Each row is a point on a tangle of strands that fork and nearly touch. The rows are in no order.
In the rows, 100 means zero.
Two points are linked if the straight distance between their rows is under 87.5. Some points are linked to none.
z857: [108  98  80  87 116 107 132  85 118  94 103 111 114  81 110 116 103 123
 113  92 122 107 112 101  94 115 145  85 119 102 107 103  87  79 118 103
  90  91 100  94  98 105 121]
z334: [ 99 102 107  87  93  99 110  81  75  97  97  95  91 106  88 106  83 107
  99  41  87 119 103  83  95  98 112  91 100 101  85 108  65 110 106 113
  49 115  90  88  98  88  92]
z54: [ 90 108 154  79  67  87  82 111  74  81  93 108  82 129  93 104 100  82
 110  95 106  97  96  88  85 105  82 111 124 106 110 115  94 130  71 104
  88 111  85 117  81  99  65]
z73: [ 90 108 103 101 104 103  80 128  91 116  89 111 150  92 113 118  95 161
  94 105 133  85 100  84  85  82 126 101 115 113  80 125  88 112 102  93
  71 113  91 159 107 105 109]
z542: [ 97 109 106 102  91  72  96 116  68  51 137  66 100  89 100  96  96  88
 105  80  91  85  88 132 127 119 134  91 103 120  97 104  94 106  95 113
 108 133 114  74  73  90  94]
z230: [ 84 120  97  81  89 104  75 128  93  95  93  96 134  89 109  69  84 114
  90  94  93  91  89  95 109 123 105 104  99 122 102 135 100 139 106 108
  71 127  83 127  91  90  87]
z752: [100 114 117  80  78 104  88 118 111  88 102 130 128  90  93 115  84 136
  93  86 123  66 111  92 109  96 103  97 137 124 102 136 103 130  94  82
 106  93  99 135 104  94  65]
z692: [ 94 102  84  96 112  78 107  83 106  82 114 120 110 102 121 128 106 105
 113 115 101  96 119  99  95  82 113  71 114 112  92  75 120  79  89 113
 136  80 120  81 112  85 106]
z17: [120  98 107 106 105  97 111  83 106 108 106 127  75 145  78 131 111 115
 111  93  98 125 100  59  96  91  53 114 121  94  70 101  68 106  73 102
  89  76 115  92  95  91  67]
z945: [ 72 103 117  87  87  99  79 106  84 101  87 108 105 116 106 115  87 102
  88  84 120  99 104 102 100  87  99  95 104  97 112 120  91 117  92  90
  83  96 108 122  90  93  82]
z293: [ 94 103 116 107  97  80 100 118  94 100  96  77  85 126  95 127  94  53
 101  85 103  92 103 118 114  93  87 115  92  95  99  96 109 116  78 101
 117 107 114 104  97 100  87]
z269: [117 107  74  84 111 104 101  93 156 108  91 104 119  63 115  64 107  94
 101 140  76  72 115 110 113  78  94  90 109 101 119 110 131  70 108  74
 162  77  89 105 110 106 120]
z463: [ 86  99  67 105 112  97 111 114 111 119  98  77 140  86 109 103  87 118
 115 113 121  99  90  99 100 100 137 102  92  98 112 109  97 116 113  98
  84 119  96 121 111 112 114]
z268: [129  90 125 116 104  90  98 104 137 108 101  67  82  77  82  72 142  61
  93 140  99  83 125 132 103 105  91 102 116  95 135  86 119  48  92  70
 162  79  90 100  84 115 123]
z528: [ 95  98  80 116 111  91 102 119 133 114 108  88 104  70 103 126 115  84
 112 132 103  58 107 131 119  84 111 107  95  96 119 100 134  99  91  85
 137  91  94 114 102 114 111]
z824: [ 97  99  85 117  98  81  88 114  81  73 117  68  99  90 112  75 104  86
 108 108  80  93  95 115 128 121 126  86  99 103 120  86 102 108 104 110
 128 134 113  74  73 107 109]
z277: [ 91 101  98 104  96  94 106 100  68  73 118 115 106  99 106 134 107 104
  94  90 135  96 108 112  91  83 128  80 116 108 107  85  97  63 108 102
 103  82 125  92  95  87  99]
z68: [127  95 125 107 108 109 121  83 139 108 111  80  82  69  83  74 134  88
  88 134 109  96 123 117  86 104  86  84 107  90 130  87 108  42 106  79
 142  65  83  94  93 102 128]
z44: [ 94  91 112  92  84 105  80  76  67 101  90  96  99 115  76  90  83 118
  91  48  90 134  88  72  79  69 115  88  94 100  95 103  66 112 111  93
  22 123  61 103 112  99  85]
z498: [101  99 118  95  97  89 110 112  87  78 128  79  95 131  89 114 107  84
 121 122 125 130  90  97  75 107 101 105 114  99 122  79  97 100  77 117
 102 102  98  83 103 104  80]
z329: [ 78 107 121 100  99  88  85  85 109  89  85  93  88 138 112  95  95  43
  86  99  88 122 110 100 105  99  77 103 100 100 105  86 123  94  74 100
 142  97 124  89 101  82  84]
z820: [ 93  88  83 119  98 102 106 104  74 125  86  80 109  95  96 127  92  99
  86  57 119 104  94 102 101  73 124 103  68  81  89  92  81  94 123  93
  59 111  99 104 117  98 124]
z196: [ 82  96  98 119  96  96  84 127  81 113  98  82 113 128 113  75  95  92
 104 118  87  91  86 115 104 106  79 123  74  95 104 103 110 133  83 112
 103 119  91 112 101 119 100]
z486: [121  87  87 111 113  91 115  76 128  96 118 118  95  91 107 115 120 107
 111 129  86 106 114  94  91  88  93  80 110  97  81  63 117  60  95 121
 159  77 105  63 117  87 118]
z341: [104  80 147  90  68 100  76 108  41  76 116  85  75 121  83 104  99  89
  82  79 109 113  69 103  70  73 100 100  87  93 117  74  85  87 100  98
  42 115  77  97 120 100  77]
z451: [104 103  91  99  98 102 114  89  64  95  89 111  91  91 104 113  95 109
  86  41  97 105 105  95 107 106 117  88  92 106  68  92  70  90 122 115
  65 102 113  86  92  89 115]
z518: [ 78 100 139  86  50  81  63  97  39  91  90 104  92 113  93 110 101  99
  85  58 110 101 108  95  91  61 101  85 102 104  90 105  75 111 102  93
  62 118  85  99  94  89  73]
z892: [ 76  97 129  80  75  94  67 106  73  75  90  87  91 122  93  62 102  85
  99 108  82 102  66  96  83 121 102 105  94 108 129 109 112 120  84 109
  70 129  73 105  95 105  87]
z523: [ 88  95  66 115 107  93 106 109 103 137  83  81 121  78 103 127  92 106
 106  90 119  94 106 100  95  90 121 108  67  84  85 100  98 101 111 102
  81 112  92 127 111 105 127]
z39: [ 89  90  80 112 105  90  98  97  73 112  80  94 122  80 110 148  94 111
  84  60 135 100 111 100 107  75 145  91  85  98  78  84  86  76 123  95
  64 107 123 114 105 105 134]
z971: [ 96  96  93 106  91  77 107 105  61  85 118  89 120  90  97 149  99 106
  93  64 150  96 102 102  98  75 153  87 103 104  85  92  81  74 116 102
  74 101 130 101  95  95 116]
z807: [102  97  79  70 115 115 105  91 132  96 105 135 127 103 127  89 102 121
 111 128  97  86  90 100  90  87 106  80 121 102 120 108 110  85  96  87
 125  76  93 102 126 101 105]
z91: [101  93 112 130 100 105 112 115  91 115 103  99  80 113  98 123 104  82
  94 100  94  89 101 119 100  92  73 116  81  86  83  89  99 101  93 107
 107  89 120 105 101 101 100]
z212: [ 69 106  98  87 105 107  89  92  93  91  81 105  94  90 113 120  89  65
  71  73 122  97 114 123 123  78 113  85  90 105 120 103 115  96 116  73
 101  87 124 102  93  92  97]
z587: [115  97 137 104 102 117 100  94 135 111  90  85  79 114  78  67 115  56
  92 141  90 110 101  96 105 108  71 129 107  88 106  97 124  78  89  78
 143  78  96 101 103 100 102]
z659: [ 91 102  93 109  85  74  86  90  67  98 109  98 110 127 104 116 104 118
  91  71 131 121  99  85  66  80 100  84  67  95  66  81  79  91 102 119
  72 112 118  93 111  94 105]
z821: [ 96 104  84 106 100  80  87 119 115  77 118  75 118  92 114  88  99  99
 119 122  85  86 103 120 130 111 136  96 122 110 127 104 105 128  89  97
 138 118 100  84  84 118  92]
z366: [ 92  89  74 109 107  89  86  77 102 119 122  85 101 121  90  83  98 116
 102 123 112 138  84  78  65 107  93  94  69  75  92  65 104 116 109 113
  96 116 108  73 117 111  96]
z777: [ 98 121 114  74  81 112  80 121  90 103  92 132 147  91  91  92  80 136
  98  86 123  80 111  67  98  97  96 105 127 119  86 141  91 134 112  97
  79 112  97 144 101  93  69]
z583: [ 81 118  79  82  93  91  78  86 102  90  90 145 132  94 139 104 106 162
 103 116  93 102 114  83  86 107 101  81 101 118  73  91  98 101 103 132
 114 105  97 109 101  94  98]
z706: [102  99  84  95 104 126 118 111 113 133  96  84 112  93  76  91  79  77
 103 102 122  96  88  87  99  92 103 130  84  78 115 125 100 111 128  73
  71 107  88 123 113 108 111]
z182: [ 87  98  65  98 111  88  97 114 119  98 118  79 134  79 116 105  94 112
 126 130 103  83  99 115 119 100 142  81 109 104 126  99 107 116 104  94
 122 115  94  98 106 113 106]
z404: [116 106  76  84 107  79 106  92 160 108 101  93 112  50 112 102 103  96
 111 116  73  82 134 116 118  83 120  76 111 113 103 100 131  92  97  85
 166  88  85  84 101  93 122]
z685: [ 82 111 144  90  59  99  76 123  69  77  87 105  95  92  95  77 112 106
 111 134  84  88  72  74  76 126  92 104 104 107 101 117 104 123  93 115
  67 141  68 110  83 101  81]
z104: [146  91 120 101 110 122 142 103  95 109  93 111  66  98  88 138 110  84
 119  84 115  99 117 109 127  84  86 106 140  94 104 120  79  93  92  71
  98  53 102  98  82 109  81]
z466: [124 111  90  92 114 111 130  88 139 108 110 126 106 128  84 106  92 107
 121 104  96 102  97  58  98 100  66 121 128 100  85 116  95  99  98  89
 110  91 108 110 119  99  81]
z354: [139  93 105  98 121 126 118  82 109 105  98 139  65 116  71 119 110 115
 103  93  97 119  87  67 108  84  62 116 129  92  83 121  76  95  88  80
  78  59 108  89  94  93  75]
z884: [106  87  75 112 112  97  97  94  86 133  67 113  86  94 103 148  98 104
  94  62 104  95 123  88 113  78  84 112  72  77  45  81  88  88 112 105
  82  85 123 101 106 102 116]
z387: [120  97  75 109 114  90 123  86 108  99 113  97  95  90 105  69  98 114
 121 113  55 124 105  87 118 133 102  97 102  99  90  92  94 109 111 121
 126 120 102  63  86 101 111]
z56: [105  86 112 102  98 115 114  86 107 112 118  79  77  98  74  95 102  70
  86 108 125 131  86 102  83 109 101 103  86  74 120  69 105  87 126  93
  91  89  92  75 112  90 104]
z637: [ 88 117 111  91  84 101  99 112  99  79 104 108 116  80  99 109  97 128
  99  92 106  83 112 110 102 121 123  89 130 129 108 131  88 128  96 109
  99 100  97 118  91  97  87]
z905: [ 90 100  84 118 105 108  80 120  91 129  90 105 132 115 114  95  96 140
 100 111 114 104  86  82  80  93  86 109  74  97  85 107  93 110  97 105
  67 111  98 133 112 108 111]
z45: [110  93 119 104 103 105 117 111  80  89 101  82  73  89  85 119 104  48
  89  67 118  93 104 134 119  92 115  96 104 101 132 110  93  88 107  71
  81  85 110  90  81  97  99]
z211: [128 103 113  98 102 107 129  81 142 114 124  85  79  73  78  95 126  84
  98 118 112 117 122 105  89 100  98  83 112  95  99  70 105  45 111 107
 147  66  93  71  88  76 118]
z832: [ 91  91  56 106 115  92  90  90 108 120 105 116 120  99 122 111 105 139
 115 139 112 100 101  86  87  94 107  85  75  94  92  70 114  91  99 109
 104  97 102 108 117 108 117]
z3: [112 103 124  99  95  88 112  86  99 105 105  85  74 150  80 108  86  68
 103  77  90 134 102  79  92  95  63 103  96  93  88  88  90 114  79 100
  92 100 104  74 105  87  71]
z287: [ 99 102  92 121 107 130 101 123  76 118  85 106  93  99 115  99  93 106
  83  79  80  89  97 114 110 104  79 122  80 102  82 127  82 115 102 109
  65 103  95 109 103 100 110]
z241: [105  98  86 132 105  93 116 113  78 105 113 100  99 100 114 128 108 118
 114  94  98  86 100 114 106 105  98 105  88  97  67  87  95 104  93 132
 104 109 122 100 100 105 110]
z842: [135  93 103 102 106 110 140  92 111 129  87 109  69  89  84 146 114  84
 111  73 111 103 136  89 130  81  85 102 122  83  77  99  86  79 103  82
 116  50 107  89  82  91  97]
z541: [ 65 124 100  92  90  94  71 112  88  79  85 136 119  62 132 122 109 148
  71  91 112  74 123 115 112 103 116  77 105 137  84 107 111 108 101 114
 112  92 111 115  89  91  94]
z922: [ 92 100 106 111  92 118  87 123  77 111  92 104  98 128 103  71  86  94
  94  94  71  89  80 105  98 104  62 124  72 105  88 121  93 124  86 112
  60 119  80 113 112  99  90]
z797: [ 85 113 120  81  92  82  81  97 107  93  81 116 108 128 105 123  76  89
  95  81 105  90 122  94 117  86  66  94 123 115  84 121 108 124  70  89
 127  74 121 122  91  88  53]
z19: [116  84 123 111 104 101  70  91  86  74  69  86  76 105 104  30 111  64
  94 121  53 113  80 111 107 134  87 115 107 111 122 105 125  97  83  97
 131 107 100  98  89 114 108]
z608: [ 91 128 119  75  72 109  75 120  95  77  98 122 129  97  96  69  88 109
 105 115 107  76  94  81  97 119  89 108 126 127 106 141 108 133 105  99
  92 128  85 131  92  93  68]
z400: [ 90 110 124  97  76  88  92 123  65  77 103  65  96  87  93 107  93  84
  85  47  88  84  90 137 115 101 135  98  95 122 104 116  93 124  97 104
  60 139  90  92  94  95  88]
z579: [118  90 123 106  95 104 132 112  91  98 119  72  72  96  77 116 107  56
  98  84 125 113  97 116  99 102 115 108  99  83 128  80  97  79 111  88
  87  93  97  76  96  92 105]
z340: [128 111  71  73 117  93 120  83 156 105  90 123 116  60 116 101 105 116
 109 102  70  89 127 102 103 104 108  82 116 111  77 106 112  82 101 104
 151  82  93  87 110  96 125]
z786: [109  85 109 113 112 109  80  85 108 101 106  97  97 122  89  37  94  85
 101 156  70 121  67  86  97 129  71 123 105  89 114  82 123 121  93  94
 125  95  96  83 104 120 103]
z193: [102  98 121  99  82 114 101 116  62  93  87  85  87  80 103 103  87  91
  88  48  74  86  96 122 118  93 119  96  96 117  99 123  80 120 106 105
  34 114  79 107  92 101  93]
z675: [118  88  97  98  97 100 148  99 121 129 129  64  73  69  62  90 101  87
 114  90 103 119  91 102 103 124 117 111  82  76 105  93  94 100 129 109
  92 113  76  83  89  94 124]
z654: [ 93  88 104 102  97 105  89 107  82  87 100  76  90 108  98  54  88  73
 107  99  60 104  68 107 102 129 100 111  83 102 117  96 113 120  94 108
  80 124  77  84 104 114 105]
z474: [ 79 114 103  80  86  96  79  98 105  83  99 139 123  83 130 116 117 150
 100 111 101  76 112 110  85  96 116  71 126 129  97 107 107 100  93 115
 127  88  99 106 101  93  99]
z345: [ 98  84  93 113 100  84  75  99  99  97 100  89 116 131 107  61  99  94
 115 150  70 105  95  88 104 110  79 112 107  91 115  82 115 121  88 104
 152 105 101  84 102 119 101]
z93: [104  92 113 100  91 103 112 109  88  96 102  72  80 110  84  91  87  59
  99  77  77 102  83 119 101 112 106 108  79  93 120  98 104 111  99 104
  65 121  82  86 112 100  98]
z385: [117  98 125 106 115 120 106  87 130  83  88 115  88  99 111  86 119  78
  89 127  90  97 116 117  99  97  78  93 120 105 117 102 107  51  84  78
 143  62 110 102 102  93 105]
z833: [ 75  99 104  78  98  93  86  83  87 112  70 116 101 130 106 121  79  93
 101  76 108 116 121  84 108  69  70  89 105 100  83 107  95 112  92  89
  97  74 119 108  96  90  66]
z33: [124 103 103  95 109  92 135  80 138 110 114 103  84  91  92 128 119  86
 109  99 102 114 131  83 103  94  97  86 113  94  79  69 114  57 105 109
 142  75 109  70 105  71 110]
z570: [102  84 133 102 101 118  98  93 125 116 101  78  64  99  81  83 118  55
  73 125 115 113  95 110  92 107  86 112  88  73 112  72 122  76 112  88
 125  70  98  89  98  89 104]
z630: [133  99  82  97 124 134 113  80 129  96 104 146  87 101  72  94 112 137
  97 109  89 107  78  71  88 124  86 113 121 103  93 113  80  86 100  97
  72  84 106 100  99 106 102]
z347: [ 82  96  95 111 100  97  96 121  89 102 104  98 131  93 117 142 103 141
 102 103 133  80 103 109  88  77 135  93 108 107  94 106  93 103  89 100
  80 108 109 141 106 112 112]
z477: [ 80  98 141  97  62  94  73 114  40  72 106  82  90 114  99 111 103  91
  80  69 117  94  79 111  90  69 120  89  95 105 114  96  88  93 106  94
  54 122  94 103  95  92  91]
z947: [123  94 102  97 104 119 134  74 130 125 108  81  62  64  72  70 107  88
  96  94  96 117 101 102  94 129  95  96  81  83 107  92  99  81 130  96
  95  87  85  85  83  92 131]
z138: [113  84  87 108 117 118 113  84 111 116  91 118  86 103  85 126 105 121
  91  79 111 121  97  81  94 109 102 113  98  78  88  96  77  91 118 101
  63  92 105  85 106 106 117]
z553: [116  91 117 120 113 133 114  95  93  92 100 118  69  95 105  85 114 105
  87 110  91  97 100 123  93 114  77  91 102  94 104 103  88  76 100  98
  97  79 112  97  90 104 114]
z605: [ 78 101 111 103 100 107  72 119  86 118  87 113 137 112 107  94  97 154
  95 106 130 108  90  65  70  70 103 104  93  91  88 125  76 110 102  87
  58 115  84 153 103 106 106]
z210: [ 90  92  93 106 108  84  61 107  96  98  85  85 101 129 112  60 107  65
  95 138  85  86  80 108 112 113  98 128 110  97 135  96 130 109  79  93
 148 109  97 104  95 125 102]
z594: [116  93 110 104  93  87 109  78  81 103 101 110  66 139  81 127  98  95
 101  55  93 129 107  74  92  88  73 101  96  88  64  90  70 107  91 111
  79  92 115  74 100  90  79]
z750: [110  83  98 115  97  94 102 117 132 114 119  71  92  78  91 101 129  77
 113 147 103  75 110 128 108  86 103 110 105  84 134  82 139  77  98  81
 157  83  82 108  91 115 123]
z415: [ 79 113 111  93  97  67  88 100 117  90  95  77 104 131  99 101  88  54
 100  84  92 100 104 111 117 111  96 109 106 109 113 101 121 124  66  95
 134 115 114 101  96  98  76]
z687: [122  93  90 131 113 118 128  88 101  98  99 102  81  68 108  82 122 100
  91 105  96  90 116 128 104 117  94  89  85  92  96  87  98  68 115 108
 126  90 107  88  86 104 133]
z979: [102 101  75 103  97  70 101 109 105 101 133  99 123 117 112 112 103 142
 143 129  93  92 105  93  86  99 104  90 111 103  85  93  86 121  75 129
 122 117  98  95 107 120  95]
z393: [106 103  72 108 103  71 116  97 113 101 126  93 109 116  99  89  91 122
 136 118  79 114 104  80 101 122  98 101 107  99  80 101  91 122  90 126
 121 127  98  82  96 105  98]
z453: [108  91  68 103 112 101 106  83 108 104  93 121 104  86 111 131 112 130
 102  80 109 114 103  83  95 116 111 104  82  89  67  72  86  71 124 124
  85 106 114  85 103 105 128]
z580: [ 77 121  95 103 101 103  69 119 101  79  82 122 107  64 124 110  94 128
  51  76 103  76 127 127 133 104 105  95  98 141  99 126 117 119  98  95
 111  77 111 126  86  97  88]
z394: [107  96 118 106 104 111 110  91  84  68 111 118  87 106 110 105 120  97
  90 108 113 105 108 112  87 107  99  83 117 106 110  85  98  62  99 110
 113  74 120  89  88  86 100]
z530: [102 104  84 118 113 109 101 115 125 116  93 105 107  85 113  94 102  87
 106 134  77  58 109 124 125  92  79 122  90  98  96 112 131 104  93  88
 145  89 104 127 102 110 113]
z773: [115  74 134  99  91 115  89  87  69  88 117  92  64 105  70  99  95  90
  74  77  92 126  68 102  78  80 101  94  90  87 112  62  90  91 112  97
  32  94  86  74 123  96  81]
z532: [102  93  76 110 122 117 113 105 107 131  67 121  89  85 107 141 100 113
  99 101 106  73 119  97 108  89  85 120  81  87  63 100 106  90 109  99
  96  76 112 123 107 105 115]
z461: [ 82 121 123  85  72  85  90 109  63  55 120  77  97  72  88 100  95 100
  91  56 104  89  90 120 120 110 144  78 107 134  98 113  90 109 105 107
  76 131 107  88  73  84  91]
z944: [ 98 105 135  81  82  90 103 115  76  69 117  91 101 125  94 114 103 102
 119 110 123 109  92  96  76 107 109 107 126 107 130 108  88 118  77 104
  83 115  87 111  97 108  76]
z378: [103  97 103 121  85  97  96  98  60  99 111 102  81 122 102 104 102 112
  88  74  98 101  80 101  90  89  86  98  68  90  69  77  80  95 107 125
  67 117 109  83 115  91 108]
z684: [ 77  95  62 108 117 120  87 104 104 128  81 105 116  99 124  86  91 125
  96 131 106 102  85  98 100 103  95 110  67  95 101  91 112 100 111 105
  98  99  99 115 115 107 111]
z653: [108 103  99  89 112 129 110  69 116  88 100 124  85 100  89  93  97 132
  97  86  96 128  87  70  83 124 100  97 110 100  97 114  79  94 107  98
  58  91  98  84  91  91 104]
z321: [ 85 112 117  98  91  72  78 106 107  83 107 115 111 118 113 141  96 100
 106 102 105  76 126 113  95  81  87  97 113 120  88 105 119 122  59 105
 131  87 120 120  98  92  69]
z632: [ 98 100 101 101 102  78 115  99 127 122 108  79  93 134  84  96  81  72
 117 101  99 122 102  84  85 107  66 116  81  81  90  96 103 122  85 101
 107 106 104  91 116  98  85]
z328: [ 98 103 105  98 111 112 110 102 106 103  85  86  77  74  96 118 106  55
  78  70 128  78 123 131 131  78 104  90  96  93 126 109 111  78 117  59
 106  72 111 102  78  97 111]
z556: [ 96  96 122 102 109 113  81 102  97  85  83  96  91 123 107  59 101  67
  88 119  82  95  82 113 114 120  85 114 108 104 130 112 115 102  78  93
 111 104  98 111  93 109  98]
z992: [ 83 123  70  82 111  95  76 117 110 103  95  84 143  99 110  58  66  88
  92 100  85 101  97 103 125 125 103 108  95 116 115 129 115 141  97 100
 102 131  96 108 103  98  84]
z315: [110  98  95 129  96  95 114 111  97 100 123 112 100 116 107 132 117 141
 130 122  95  82  95  99  86 100  90 118 110 103  80  93  87 106  80 134
 103 103 102 108 108 115 102]
z635: [122 106  81  77 123 105 136  80 141  91  99 130 112  78 110 101 105 123
 110  93  90  90 119 104  96 118 120  82 129 110  99 116  91  78 112  95
 116  80  94  86 102 106 115]
z147: [ 85  91  77 112  96  84  77  86  85 113 109  84 113 123 110 100  95 120
  98 102 133 126  92  88  65  88 107  85  50  82  85  66 101  99 111 113
  82 119 114  94 123 104 106]
z434: [132  87 113  89 112 128 132  92 103 100 105 135  81 114  88 131 113 113
 114  96 118 113 112  82 101  75  83 107 155  99 104 115  79  83  93  78
  90  55  99  98  98  97  76]
z831: [ 80 118  82 103  92  95  71 101  90 106  91 129 123 101 123  85 116 160
 101 115  93 112 102  69  77 118  81  95  86 109  61 106  86 116 102 134
  86 124  91 113  94  97  94]
z770: [ 77  94  89  82 113 107  91  88 118  93 103 111 116  96 125 107 104 100
  99 129 122  97 104 109  90  83 118  80 107  97 142  89 124  79 100  88
 119  78 100 105 108  98 107]
z59: [ 73 124  90  95 115 104  76  98  97  92  70 121  95  78 131 116  89  86
  59  78 101  85 125 127 137  81 101  88  89 128 102 106 126 100 100  75
 120  76 129 114  94  94  96]
z376: [103 107 104  93 105 115 112 109 105 102 109 108 113 130  97 101  83  94
 115 102 108  94  85  88 101  99  75 125 114  95 108 122  99 110  94  95
  94  95 109 124 112 110  81]
z119: [109  95  81 100 103 105 133 103 128 143 114  78  99  87  64  90  90  96
 117 101 108 114  87  84  96 114 101 129  82  70  98 107  94 118 124 100
  81 113  82 103 105 108 116]
z90: [ 90 104  90 108  99  85  84  98 103 117 104  93 114 148 101  68  83  91
 120 122  93 112  91  85  82 107  57 116  69  90  91 105 107 132  78 107
 105 119 103 106 111 121  83]
z908: [102 102  88  98 114 115 119  87 119 106  96 105  95 102  96  64  90  97
 101 117  89 120  88  94  98 125  89 105  89  91 108 106 106 104 112  98
 102  99  94  95 106  96 108]
z843: [118  96  90 113 116 121 113  94 122 116 114 101  92 105  74  48  98  96
  99 147  74 109  67  84  99 124  61 133  90  88  97  99 114 117 106  98
 104  98  94  96 114 119 108]
z585: [ 95 105  97  89 102 103 122 100 100  87 111  96 124  86  98 103  95 133
 120  89 110 105  99 105  97 122 146  88 126 113 108 121  82 108 103 113
  86 115  92 104  95  99 102]
z952: [104  82 113  97  99 123  94  80  85 100  91 110  73 107  73  98  88 110
  81  74  76 132  69  74  79  82  91 102  92  92 106  99  80 109 108  92
  27 104  82  90 112  95  85]
z402: [125  93  95  91 101  98  94  93 151  95  96  93 111  88  98  53 110  75
 113 149  71  94 103 104 112  98  99 103 126 100 133 107 123  82 100  71
 169  93  89  95 105 111 115]
z957: [ 95  97  81 102 102  78 125  98  96 105 120  71 105  91  97 105  87 104
 116  85 109 117  94  96 103 111 140  92  80  91 101  90  91 100 114 116
  92 136 110  80  98  96 113]
z960: [106 107  98  87 111 122 105 105 122  90  97 123 109 109 114  90  89  98
  99 110  99  80  99 113 108 104  89 101 118 110 112 129 109  93  98  85
 117  76 107 119 104 103  95]
z921: [ 76 113  96 103  96  84  88 108  87  99  93  86 123  98 111 132  87 114
  93  68 122  97 111 108 100  83 123  90  97 110  95 110  89 116 100 107
  86 110 115 118  96  99  99]
z928: [ 72  98  90  93  98 116  94 104 102 129  81  79 107 112  94  87  78  72
  81  88 107 106  85 108  96  84 106 115  63  77 128 107 104 110 119  80
  70 114  85 112 124 100 105]
z535: [ 95 108  71  98 103  94 107  87  81 117  77 114  97  84 120 122  85  98
  82  49  96 104 119 100 119  95 105 103  65 102  53  84  91  85 121 113
  86 100 121  88  98  90 116]
z407: [ 80 110 161  75  53  86  75 104  54  80  77 113  82  93  83 113 103  85
 103  81 101  95 102  80  91  89  97  87 123 104  97 123  87 135  97  88
  61 124  78  96  81  96  56]
z165: [112 108 102  89 113 121 129  82 149 114  90  94  88  80  86  63 101  83
  94 115  97 106 109  99 102 118  87 100  95  88 116 110 109  79 121  80
 120  83  86 105  98  94 117]
z854: [ 80 111  82  81  99  75  83  84  87  64 115 128 119  85 135 121 110 133
  98 112 106  85 112 108 100  82 129  55 113 128  95  76 112  83  93 118
 138  95 118  88 101  90  99]
z77: [ 87  82  84  97 104  87  86  84 100 103 113  76 111 115  98  74  90  91
 100 139 111 132  86  90  89 111 108  85  81  74 121  56 112 102 116 102
 119 111 101  73 106 104  98]
z215: [ 93 107 114 120  83 109  91 117  56 105  95 110  81 100 116 103 113 125
  87  67  82  86  89 110  98 100  78 108  79 110  66  99  77 103 100 133
  68 116  98 108  93  87 106]
z112: [107  85 135  87  85 109  97 118  71  85  84  85  72 110  86  96  82  62
  96  63  73  92  83 118 107  91  99 110 103 108 122 113  99 114  86  92
  47 110  76 109  93 107  80]
z98: [ 97  92  58 101 107  73  97  85  98  98 106 108 121  85 118 126 102 129
 118 107 119 106 108  85  98  97 133  78  88  97  76  64 103  75 111 122
 103 112 114  91 108  98 123]
z972: [118  93  88 109 102  76 123 118 114  95 142  82 104  81  98 129 117  87
 131 137  99  88 115 115 102  81 128  90 122  96 121  72 117  87  95 106
 155  96  95  67  99 101 110]
z836: [ 99 111  84 119 117 121 101 116 106 116  78 118 101  83 123 116 101 101
  87 111  86  67 118 124 121  99  76 114  85 105  77 106 108  92  97 100
 125  79 118 124 102 104 113]
z760: [ 77 116  85  83 104 102  87 118 111 118  75  82 127 110 103  78  69  60
  86  83  92  92  94 104 119 102  93 117  77 104 118 126 117 121 106  85
  91 116  92 113 107  92  88]
z409: [143 110  86 103 124 128 134  85 152 111 117 130  90 104  65  84 107 116
 112 114  77 102  85  71 103 114  71 124 117 100  82 114  91  90 104  93
 106  92 104  93 111  99 103]
z370: [131  87 128 114 106  97  93  94 125  88  76  78  77 101  87  45 119  48
  99 134  76 107  85 102 101 132  87 125 123 101 120 106 126  82  80  74
 138  93  95 101  93 124 114]
z262: [ 87  84  87  97 112 104  89  89 114  91 103  95 113 113 114  73 103  93
 102 152 106 116  88 102  96 109 114  86 103  88 142  74 121  86 107  94
 135  91  98  87 109 110 105]
z92: [ 80 119 113 109  78  96  78 114  72  96  99 111 111 102 108  68 119 143
 109 135  89  98  82  78  81 118  80  98  91 112  87 108  88 131  99 128
  78 133  76 110  86 100  91]
z911: [121 102  75 117 107  93 130  87 108 107 107  92  88  60  96  79 103  96
 110  97  80 103 114 114 118 125 115  87  84  94  90  88  94  86 123 116
 127 113 103  74  81  96 124]

A fork is a point with three links, a tip a point with one. Leave the first point through the second and follow the links. Name the first fork or tip that comes.
z908; z843: z474
z821; z182: z329
z684; z905: z321
z530; z836: z498
z19; z556: z402
z409; z466: z842

Name the points in between on the shortest way along the links from the first point to the second, in order.
z579; z585: z56 z570 z587 z370 z19 z556 z210 z345 z786 z843 z908 z165 z947 z675 z119 z706 z928 z760 z992 z230 z608 z777 z752 z637
z542; z394: z824 z821 z182 z463 z523 z820 z39 z971 z277
z884; z654: z532 z836 z530 z528 z750 z268 z68 z211 z33 z486 z692 z854 z474 z583 z831 z92 z685 z892
z530; z944: z836 z532 z884 z535 z451 z334 z44 z952 z773 z341 z477 z518 z407 z54
z73; z466: z605 z905 z684 z832 z98 z453 z138 z653 z630 z409
z329; z461: z415 z293 z91 z241 z315 z979 z393 z387 z911 z687 z553 z394 z277 z971 z39 z820 z523 z463 z182 z821 z824 z542
